Points on a hilly landscape, in no order, each with its height.
A ball rolls from a point to the lowest of its 5 nearest points, and stops where none of them is lower. Distance is the straight distance between rows; heights are no part of it.
z_681 (h 593): [38 13 -9 -7 18 30 -8 -5  2]
z_631 (h 689): [ -9 -32  -5 -33 -43 -21  28 -26   8]
z_683 (h 622): [-29   1   4  23  -4 -19   0  21  -5]
z_268 (h 560): [-15 -27 -10 -21 -52 -30  23  -8  10]
z_810 (h 459): [ 34  -4   2 -16  19  15  -7 -26   1]
z_48 (h 330): [ 12  46  -4  21  37  33 -16  18  -9]
z_197 (h 925): [ 42   1  16 -35  21  14 -15 -51 -26]
z_67 (h 738): [ 43   6   3 -19  33  21  -3 -39 -11]
z_927 (h 412): [  4  -7  20 -14  -5  -1  -4 -22  15]
z_31 (h 419): [  1  -7  17  -1 -14  -2 -13   8  11]
z_714 (h 685): [  1  -2   0  13   4  11 -16  22 -12]
z_136 (h 408): [  1  38 -11  24  40  31  -9  21 -12]
z_164 (h 350): [-24 -15 -18  -9 -51 -32  17  10  -2]
z_911 (h 504): [ 11  46  -1  30  50  32 -20  23 -10]
z_184 (h 303): [ 30  -5   5  -7  13  16  -9 -11   3]
z_651 (h 124): [ 43   5   0 -17  24  22  -2 -23  -1]
z_673 (h 879): [ 44   4   7 -29  26  17  -8 -49 -24]
z_650 (h 625): [ -3   1  -4  20  11   9  -9  26 -18]
z_885 (h 103): [-17 -14 -11 -17 -50 -20  18   5  10]
z_296 (h 339): [-25  -5  -5  45  16 -17   9  36   1]
z_636 (h 643): [ 20  45   1  11  38  30 -26  15  -6]
z_672 (h 703): [-21  -1  -1  33  15  -8   3  27  -7]
z_462 (h 499): [ -9  -2   7 -16 -28 -11   4   0  20]
z_428 (h 507): [-23   1  -9  -5 -40 -20  10  11   1]
z_704 (h 667): [ 31  -6  11 -19  23  11  -7 -38  -8]
z_571 (h 51): [-10   1 -11  27  21  10  -2  30 -19]
z_217 (h 436): [ 18 -14  16 -10   2   5  -7 -12  14]
z_994 (h 429): [  5  -7   6   3  -2   1 -15  12  -2]
z_875 (h 487): [ 12   0  -6   4   1  16 -15  13 -10]
z_357 (h 581): [ 16 -14  24 -17   4   4  -6 -31  13]
z_232 (h 725): [-12 -19  -2 -32 -34 -14  27 -27  11]
z_525 (h 532): [-38  -3 -23   9 -35 -33  17  15  -9]
z_271 (h 742): [-13 -47  -2 -25 -55 -35  24 -21   9]
z_585 (h 187): [ 31  31  -7   1  23  34 -18   7   2]
z_422 (h 458): [ 14  26 -12   8  22  33 -15  16 -13]
z_66 (h 564): [  3   5 -11  13  13  21 -12  23 -17]
z_956 (h 756): [ -1  -7  25 -32  -9  -2   4 -42   9]
z_551 (h 661): [-10  -8   4 -25 -32 -11  17 -16  21]
z_827 (h 552): [-29  -7  -8  46  14 -21   8  38  13]
z_766 (h 702): [  8 -11  24 -23   4  -4  -3 -42   3]
z_686 (h 588): [-18   3   8   4 -13  -9  -6  15   3]
z_19 (h 826): [ 23  -9  23 -31  10   2 -17 -55 -14]
z_580 (h 295): [  2  -9  14  -8 -10  -1  -7  -7  16]
z_204 (h 418): [ 28 -13  12 -15  18  11  -7 -24   2]
z_555 (h 754): [-16  -3   3  19   3  -4  -7  25 -13]
z_223 (h 808): [-38   9  -1  12 -16 -26   6  20  -2]
z_81 (h 461): [-43   3 -24  17 -27 -38  23  20  -2]
z_28 (h 505): [-32 -12 -22   4 -44 -33  14  11  -8]
z_49 (h 873): [ -9 -14   5 -35 -28 -10  23 -30  14]
z_757 (h 174): [-43   4 -18  36  -6 -36  21  32  15]
z_220 (h 484): [ -9  15 -17  33  36  23   6  30 -13]
z_65 (h 615): [ 42  26  -4  -9  29  30  -6 -16   1]
z_618 (h 405): [ -2  -5  15 -17 -19  -7   4  -8  20]
z_722 (h 616): [ -3 -10  13 -24 -16  -8   9 -24  18]
z_567 (h 511): [-18   0  -3 -10 -37 -19  11   6  12]
z_896 (h 623): [-18  -5  -8  39  26  -1   2  33  -8]
z_250 (h 195): [ 20 -10   6  -1   2  16 -13   5   3]
z_503 (h 428): [ -3  29 -17  23  32  27  -9  26 -11]
z_666 (h 426): [-30  -3  -3  38   8 -24  12  28   2]
z_340 (h 807): [ 18 -10  23 -26  10   6 -12 -47  -6]
z_401 (h 345): [ 13 -12  15  -8  -3   6 -12  -2  11]
z_646 (h 464): [  2  17 -15  21  19  22 -10  23 -18]
z_917 (h 321): [-44   4 -26  37 -15 -45  28  30  18]

For each start below, name the point where the ball stops.
z_704 -> z_651
z_631 -> z_885
z_686 -> z_580
z_340 -> z_651

Call two points neighbours if one is among the 5 nearest of the other. Go from one point of each pair to the other, from neighbour to neighbour, staying as low as possible. Name the highest point that can't be avoided.
z_580 and z_571 -> z_66
z_885 and z_296 -> z_28
z_580 and z_250 -> z_401
z_48 and z_571 -> z_646
z_250 and z_651 -> z_184
